The views of a scene show one set of named points, each view turned or mirrored, shifted and resized as a whole, with a little noise and some points left out.
In the rows, zero is written as 128.

Scene 1
View 1
J_177: [183 137  43  52 207 149 122 160  68  87 155  74  94  94  93 179  61]
J_559: [130 150 106  92 144 151 104 194 165 140 144 114 143  97 127 131 111]
J_479: [150 126 122 106 118 162  94 166 146 154 118 133 122  97 109 136 136]
J_202: [137 146 137 135  92 145 112 179 179 156 117 166 135 122 117 109 131]
J_47: [151 146  83  93 148 140 122 171 130 112 131 130 118 114 109 132  96]
J_212: [139 178  67 101 145 116 156 182 137  81 138 139 119 147 109 119  70]
J_308: [111 135 144 118 113 165  84 195 194 178 127 135 161  91 134 117 147]
J_698: [163 130  95  96 149 157 108 166 125 122 130 123 113 104 100 145 101]
J_331: [159 126  97  84 153 159  99 166 126 127 133 114 117  95 105 149 111]
J_803: [120 169  84  90 149 130 133 200 158 113 151 119 144 119 126 123  84]
J_147: [108 167 107 111 123 135 122 202 178 131 139 137 153 117 130 110 106]
J_326: [136 145 111 104 128 147 107 180 158 138 127 133 131 111 118 132 110]
View 2
J_47: [135 147 115 111 130 133 130  90 117 160 129 130 107 141 133 131 127]
J_479: [130 136 106 125 106 120 122 103 123 144 138 133 123 144 111 108 110]
J_326: [123 136 117 117 111 129 112 103 114 148 130 134 113 136 119 122 112]
J_559: [126 141 119 118 116 129  97 106  99 153 128 133 105 140 112 125 116]
J_177: [178 188 116 104 160 128 145  97  97 181 110  94 116 164 136 142 173]
J_147: [108 131 119 110 116 136  88  96 102 146 128 146  90 125 121 134 104]
J_212: [134 157 126  91 159 148 130  69 109 165 115 129  85 133 160 159 141]
J_803: [121 146 122 105 133 140 100  92  98 160 118 137  90 133 133 144 123]
J_202: [105 117 111 118  99 127 112  92 129 136 144 151 111 126 121 109  92]
J_331: [149 152 108 117 124 124 131 101 111 158 126 119 123 149 117 118 129]
J_698: [144 152 111 116 124 123 134  97 114 154 131 122 121 148 124 121 130]
View 3
J_479: [125 140 138 110 114 136 133  81 111 140 127 138 137 110 124 126 131]
J_803: [121 138 114 114 100 135 115 112 153 138 126 140 118 132 131 151  96]
J_559: [149 133 124 117  90 148 115  96 150 129 112 158 114 109 128 151 119]
J_177: [ 88 154  97 124 115  75  71 107 140 144  85 111 142 130 175 111 105]
J_147: [138 134 126 110  96 157 134 103 145 136 135 148 116 124 120 158 106]
J_202: [131 138 144 106 110 158 158  89 113 143 152 143 133 120  99 149 119]
J_47: [109 145 119 111 111 123 119 102 134 145 126 126 134 131 133 137 104]
J_331: [116 145 127 114 115 113 113  88 120 140 112 134 140 115 140 118 125]
J_308: [156 130 147 108 100 164 147  75 121 133 133 164 122  94 106 145 137]
J_212: [ 89 148 100 116 109 116 102 134 153 145 126 115 126 154 144 147  74]
J_326: [125 141 129 113 106 139 129  93 125 139 129 143 129 114 124 137 118]
View 4
J_47: [120 144 113 124 129  99 104 129  96 127 144 113 143 135 132 124 138]
J_331: [131 133 135 128 127 100  99 138  90 132 144 122 151 128 114 130 127]
J_559: [133 129  98 131 127  99  95 148 110 136 132 118 157 121 130 139 143]
J_177: [ 83 146 155 133 170  85 112 138  68 132 177 133 139 138 115 105 119]
J_212: [ 81 163  99 125 143 101 113 123  97 123 162 100 135 149 144 105 139]
J_147: [131 137  74 131 124 101  97 142 122 133 124 104 152 124 140 139 152]
J_698: [126 139 129 123 125 101 100 134  91 130 143 119 148 135 117 131 132]
J_308: [171 119  91 128 106 103  84 156 123 139 108 111 167 106 127 159 153]
J_326: [139 136 104 123 116 104  95 136 106 132 131 109 154 127 127 141 143]
J_202: [159 139  93 115  87 117  94 126 117 127 113  97 154 126 135 149 148]

In a view up to two points have been moved. Name them for each view, in the order of its rows, or write none.
view 1 | J_212
view 2 | none
view 3 | J_559
view 4 | none
